Points on a hilly landscape, in no order, each with its height.
A ball rolls from a point to whichever of its 2 nearest points has the largest drop for the distance, and stops where none of them is lower. Distance is the straight distance between rows; heights are no part of it.
sugip h=71.3: [  8   6  10  -7 -53  65 -26  10  -3  21   6 -18   6 -59   3 -14 -11 -38
 -95 -30 -58   8  11 -44 -12  66  26  -5  12 -38]
kome h=42.7: [ -6  11  41 -14 -13 -37  -1  16 -28  59  16  44 -57  45 -43   9 -28 -39
 -20  -6 -93   5   8   7  13 -52 -25 -53  30  26]
sasi h=62.1: [  3  10  10 -29  38 -29  -2  20   0 -18  72 -24  27 -18  53  50  24 -17
 -35 -18  -7   7  -8  43 -16  11  27  33  21 -49]
Kanik h=68.0: [ -9 -14   5 -39  29 -29  -2  -9  18   0  58  -5   4  -6  43  42  -8 -22
 -33 -13 -13  20 -24  34   4  -3  34  30   3 -19]
sozu h=49.5: [ 28  52 -23  43  34  47  11  10  12 -19 -29 -45  54  24  63 -63  28  11
 -23 -13  41 -43  35 -35  12  14  30  -3  -1 -29]
kam h=25.4: [ 92  -4 -36  44 -40  -4  47   2  11   8 -26   5 -11  25 -30  -7  -9  75
   2  38   2  16  -4 -24  26  44 -76  -9 -13 -33]
pasa h=77.5: [ 11  22  12  27 -60  48 -36  18 -15   6 -16 -31  40 -76  12 -44  18 -40
 -81 -31 -52  26   5 -47  16  79  13  -9   3 -46]
Dolos h=36.3: [ -6 -31  -1 -36  38 -42 -23  -9  22 -39  15 -21  30 -33  46  69  40   1
  12  -2  16  35 -33  49  23   0  43  66  -8   4]
Kodeb h=59.1: [  5  12  -4  -1  36  36  -9 -47  20  10 -25  -3  22  21  20 -16 -14   1
  -7 -13  34   2   4  20  40 -13  51  27   5  27]
rumus h=80.2: [-27 -21 -24  20  45 -30  12 -20 -12  -4 -66  21  -9  26 -29  29 -22 -14
 103 -20   2  44   9  52  16 -26  -6   5 -27  71]
pefi h=62.7: [106  -9   7  47 -36  36  35   4  12  -5  18   3  41   8  -7 -15  31  36
 -37 -16  14  29  13 -30   2  73  -7 -54 -19 -54]
Dumut h=71.4: [-35  30  -8  19   3  63 -57 -11  15   1 -42 -20   8 -15  68 -54  12  -5
 -43   2  16   4  19 -16  67  -7  50   4   1  41]
Rozil h=37.1: [ 47  -2 -13  20 -13 -26  39  41 -38  15  55  -3   1  40  -7  27  -5  44
  -8  19   3  -2  14  30  -5  14 -19  12   0 -46]
kogut h=43.7: [ -3  -6   0 -46  32 -32 -19   4  10 -29  33 -35  38 -39  27  45  70  16
  34 -11  38  13  -6  55   0  -9  43  49   0 -31]
pata h=69.2: [ -8  14   5 -11  32 -22  19 -29  -7  41 -62  26 -27  61 -35 -47 -51 -20
  92  -5  11   9  29  28  34 -26 -34 -46   0  36]
dusu h=57.4: [ 88  -8   1  40 -29  22  27  27  -7   1  26  11  47  21  -4  -3  22  16
 -40 -21   7  19  24   0  -7  60   6 -28 -14 -64]
kezug h=57.1: [-18 -28  10 -15  48 -65 -11 -27  -9  -7  -1  15 -27   4   6  60 -12 -11
  49   1 -12  64 -42  48  22 -40  -3   6 -22  49]
rufev h=23.0: [-68 -24  44 -22 -60  22 -12 -31  -7 -11   5  55 -43 -35 -38 -17 -11 -42
 -20  -4 -29 -14 -24 -57 -31 -51 -23 -69  10  62]
goza h=33.2: [-95 -11  21 -19 -68  38 -49  -4 -44 -26  -1  26 -33 -51   8 -66 -13 -25
 -29  32  34   2 -52 -58 -46 -14 -16 -33 -18  43]
sima h=33.8: [ -2  17 -33  37  31  44  -1 -25  40 -33 -26 -28  51  26  32  -1  11  21
  31 -14  78 -44  28  14  -8 -27  26  37 -11   1]
Melo h=70.3: [-31   6   5  33 -79  71  -9   8 -23  16  26  36 -20 -52 -17 -14 -13 -30
 -84  28 -67  16  12 -65 -30   1 -18 -15  19  -6]
foru h=65.4: [ -8  22   1   0  22  62 -24 -35  14   7 -28 -21  28   1  42 -46  -5  -5
 -44  -8  19  -7   6  -7  36  12  60  18   1  16]
vazom h=42.4: [  9 -29   1 -38  49 -11  -5 -10  36 -22  -8 -11  50 -31  38  27  17 -21
 -21 -27  28  -5 -21  41   4  15  55  50   1 -39]
pero h=56.0: [ 20  28   8 -22  20 -36   9  37 -21 -19  72 -36  43 -31  31  46  52  13
  -2 -22  -1 -13   2  49 -21  17  18  33  28 -63]
rek h=24.2: [  4  -2 -19  -1  40  25   2 -29  35  -9 -29  -6  46  14  16  24  14  15
  19 -16  57 -12  10  35   7 -14  53  56  -6  -3]
Vileb h=62.9: [-19  -5  -6 -26 -46  46 -35  19  20  33  44   5  -9 -29  -5   2 -13 -36
 -86  -7 -67  -3   4 -46 -39  44  30  -3  18  -6]
sunu h=43.6: [ -73  -18  -10  -56  -62   53  -52   17    9   32   46   11    2  -25
  -14  -14   -6  -42  -41   14  -24  -17  -10  -54 -105   23   21  -16
   -1   20]
bar h=42.5: [-23 -21   6 -22  34 -44 -20 -23   1 -31  14 -20  13 -27  27  71  35   9
  50   9   7  46 -35  52  25 -16  22  60 -18  24]
ref h=51.2: [ -1  -4  18 -18  24  18  -4 -53  15  12  -8   7 -20  15   3  -1 -31 -11
 -22  -1  -4  14 -15  10  44 -25  44   2   5  37]
vigef h=32.8: [-58 -30  55 -21 -47  26 -26 -27 -14 -35 -24  68 -43 -45 -24 -19  -5 -32
   6  -4 -19 -14 -29 -46  -1 -43 -12 -78  -9  82]
Teb h=39.3: [-79  -3  35   1 -53  30 -19 -10 -40 -18   2  33 -47 -64   2 -61 -20 -30
 -58  41  -9  -4 -23 -71  -8 -38 -30 -30   9  27]
Nadi h=50.3: [ 14  12   1 -10 -18 -67  36  41 -58  45  27  -2 -44  49 -26   5 -32  -9
  36  39 -15   4  -5  45  10   1 -72 -14   9   0]
Rezap h=23.4: [ 45   4  -3   5  44   1  27  34  21 -41 -18 -40  61 -19 -18  -8  46  13
   9 -19  56 -66  28   6 -31  21  31  30  18 -64]
Vut h=17.1: [ 63   0 -33  35  -4 -21  42  27  -3 -12  -6 -10  -8  -4 -35  15  11  88
  15  28   7 -29   7  -9  -4  33 -53  30  -2 -61]
katav h=30.8: [ -86   -3    4  -34  -76   62  -40   14  -16    7   31    6   -2  -36
  -15  -38  -16  -41  -46   20   -6  -12  -27  -53 -100    1  -12  -19
    1   -1]
sival h=16.8: [ 35   2 -11   8  33 -16  29  38  21 -41 -10 -29  27 -28 -27   7  40  57
  32  -4  43 -69  31 -18 -29  14   8  35  22 -66]
mas h=48.8: [-29 -12  -6 -17  25 -54  -3 -20 -20  -8  12 -19  -5 -12  14  42  24  13
  77  12  11  51 -31  61  23 -30  14  33 -17  29]
rere h=54.7: [-40 -15 -14 -20 -64  56 -35  23   7  30  48  25  -8 -32 -23  -2 -15 -36
 -75  16 -61 -18   7 -73 -79  33  11 -16  27   5]
Nak h=45.3: [ -9  12 -56  23  13   1   2 -12  51 -22 -23 -46   9  -7 -18   2  24  63
  53 -17  43 -71  39 -13 -33 -28 -19  46   1 -24]
nimaf h=55.0: [-17  24  32 -11   9 -75  -2  18 -23  54  41  28 -51  62   3  11 -26 -36
   2   8 -84  24 -10  33   5 -41 -48 -35  20  18]
funir h=73.4: [-11  -2  32 -31  48 -66   2 -22  -9  40 -68  54 -47  28 -24  -6 -25 -37
  87 -13  -8  41   4  53  19 -18 -40 -33 -25  42]
zufad h=16.0: [-97   4  14 -24 -73  60 -46  11 -34 -10  20  -3 -12 -48  11 -67 -13 -26
 -42  25  22   2 -31 -58 -83   8 -26 -14 -16  -4]
tota h=55.8: [ 55  45  -5  51  28  50  22  27 -20 -13 -34 -39  67  12  36 -68  36  14
 -33 -20  16 -21  24 -53  23  56  27 -15  -2 -40]
dazez h=41.0: [-11   8 -60  29   3  26   0 -22  49 -32 -23 -35  17  23   1  14  24  48
  73 -21  68 -48  29  15 -23 -39  -6  40 -12   8]
rifaz h=23.1: [ 34  -4 -25  13 -24 -45  49  22 -36  25 -34 -16 -51  27 -49  -7 -43  28
  37  39   5 -13   0   0  25  25 -86   3  16  -9]
fel h=40.9: [ 11  39 -28  41  24  55 -13 -18  30 -32 -27 -37  46  30  58 -36   9  13
  12 -23  65 -39  23  -5  10 -21  25  13 -14  -7]
dani h=77.1: [-17 -13   7   2  53 -55   7 -21 -12  18 -65  45 -26  33 -23  12 -29 -27
 101 -10  -7  53   4  50  22 -21 -19 -13 -32  60]
Zuviv h=14.6: [  5 -19 -30  -3  40   9  -9 -34  34 -34 -28  -6  52   2  16  50   7  -1
  24 -10  30  11  -7  39  18  -9  57  69 -16  27]
sor h=61.2: [ -4  18  24 -26  21 -75  26  16 -44  54   2  14 -47  46 -19 -13 -36 -46
  47  11 -13  22   0  55  12 -20 -59 -36   3  18]
Sulu h=57.3: [ -3  12 -37  26  16  18  32 -30   4   5 -31 -24 -17  54 -11 -31 -34  37
  62   6  40 -28  23  -1  23 -30 -12  -3  14  11]
Gute h=53.4: [-19 -41  25 -18  38 -70 -25 -23   7 -15   2  26 -57  15  19  52 -16 -24
  36   0 -37  52 -49  20  11 -29  -8 -27 -28  57]
gug h=43.8: [-16 -28  38 -38  21 -57 -22 -18  14  17  15  42 -65  18  -4  28 -20 -31
  12 -15 -61  30 -39   8   5 -41 -11 -62 -13  62]
sab h=77.2: [-52  29 -25  54  -8  48 -84   9  26  -9 -45 -19   2   4  68 -27  16 -24
 -35  -9  13   3  14  -4  70 -18  55   3 -34  69]
Bala h=24.8: [ -3 -29 -15 -21  44   9 -21 -21  38 -36 -25  -2  23  -5  27  59  -9  -4
   1  -5  16  22 -41  23  26  16  60  54 -25  40]
zepen h=27.6: [-13  13  54 -15 -33   8  14 -13  -8  38  -3  31 -55  14 -45 -22 -33 -30
 -16  -1 -61  10  13 -11  32 -51  -1 -41  21  32]
Pes h=77.0: [-33  18   9  43 -72  59 -21  14 -37   6   5   6  -3 -89  11 -25   6 -39
 -90  24 -47  51   7 -68 -14  31 -27 -10   4 -30]
Pumol h=33.4: [ -5 -42   3 -32  24  -3 -22 -29  38 -22  -1  16   3  -7  24  50 -25 -11
 -21  -3  -2  31 -42   7  21  15  57  30 -29  40]
ruko h=61.6: [ 88  24   4  52  -2  49  38  24  -8 -19 -14  -8  62   3   7 -43  38  35
 -30 -13  17   9  20 -59  18  71  11 -37 -24 -46]
vuto h=36.1: [ 25 -15  14 -33  61 -29   5  15  23 -37  -9 -31  81 -31   8   6  41 -28
 -22 -39  39 -30  -3  41 -11  12  51  39  16 -55]
gugog h=48.7: [  4   4 -50  12   8 -17  30  -2  24  -8 -18 -40  -1  -7 -26   4  10  80
  57   9  37 -58  32  -5  -9 -17 -22  41  16 -32]
Lin h=42.3: [ -7 -28  12 -44  20  -2 -18 -34  32   5  16  12 -29  -2  10  26 -31 -20
 -28  -5 -13  22 -40  -3  22 -12  41   7 -17  48]
gon h=67.5: [ -2  10  35 -31  26 -52  31 -12 -23  51 -26  22 -45  51 -36 -23 -44 -34
  54  -7  -9  27   9  36  26 -28 -35 -41  -1  28]
Sok h=29.6: [ 47 -14  12  -6  55  -2  22  36   7 -37 -22 -31  84 -17  -4 -27  44 -18
 -19 -37  39 -50  10  17 -24  31  42  33  26 -73]
gidud h=7.7: [-53  -6  51 -15 -47  16  -4 -23  -3   8   9  50 -54 -16 -41 -16 -30 -38
 -37   1 -62  -7  -9 -49   5 -56 -12 -63  18  45]
gub h=13.5: [ 37  19  -5  32 -29 -32   8  38 -42  35  77  16  -3  67  10  31 -17  16
  -5  38 -33  27  16  45  -1  23 -43  -2   8 -17]
Nin h=29.1: [-41 -32  32 -38 -27 -23 -18 -17  20  17  30  42 -61   5 -15  21 -23 -35
  -8  -8 -61  -8 -21 -30 -14 -47  -2 -73   5  63]
Vozu h=25.3: [ 91  -6 -17  45 -12  -4  50   6  24 -11 -12   4   2   8 -19   2  10  91
  -7  14  15   2   7 -30   8  53 -64  -8 -23 -57]
Refir h=52.6: [ -5  -7 -44   6  13 -11  30 -23   9   6 -11 -23   0  25 -14 -13  -8  52
  62  13  49 -37  24   7   0 -21 -12  33  14  -2]
sobig h=9.7: [ 67  -2 -29  25 -47 -34  49  24 -25  25  -7  -2 -41  42 -39   4 -35  46
  14  46  -7  -3  -2   3  22  28 -84  -4  -6 -22]
zuvuk h=49.4: [  7  19  -2 -47  29 -39   2  22  -5 -21  51 -44  23 -40  16  28  74  34
  35 -14  45 -26  11  42 -15  -2  26  37  17 -50]
segu h=38.5: [ 21  31  -5  23 -25 -52  12  41 -58  44  49   3 -29  70  -9  18 -31   3
  22  48 -29  12  -4  50   0   6 -84 -21  12  -4]
kada h=50.4: [ 74 -11   1  35  -8 -14  31  46 -21 -22  28  -1  44  10  -7  23  43  30
 -35 -26  27 -11  17  13 -27  56   5   4   1 -79]
lenod h=63.3: [-10  33   0  29  21  21  16 -34 -11  18 -43   1 -23  60  -7 -52 -36   0
  68   1  16  -2  33   6  49 -36  -6 -35   9  40]
Fided h=10.3: [ 50   0 -20  31  19 -18  37  35  22 -25 -12 -19   6 -27 -36  10  36  86
  16   7  23 -53  21 -25 -17  28 -32  36   4 -61]
nozik h=63.1: [-41 -13  -3   4 -66  41 -24  13  -5  20  37  50 -32 -25 -38   4 -11 -31
 -65  27 -80  -8   2 -72 -52 -17  -8 -28  31  22]

Call two points neighbours if one is among the 2 nearest of the other. Go from one point of each pair to the other, from neighbour to neighbour, staying as low as possible. Name the highest point that can't be avoided.
sobig, rere: kezug
gidud, zufad: Teb
Dolos, sobig: vazom
sobig, Fided: kam
gub, Zuviv: pefi

For each start below, name the point where the ball stops.
vazom: Fided
foru: Zuviv
sasi: Dolos
dani: gub
pefi: gub
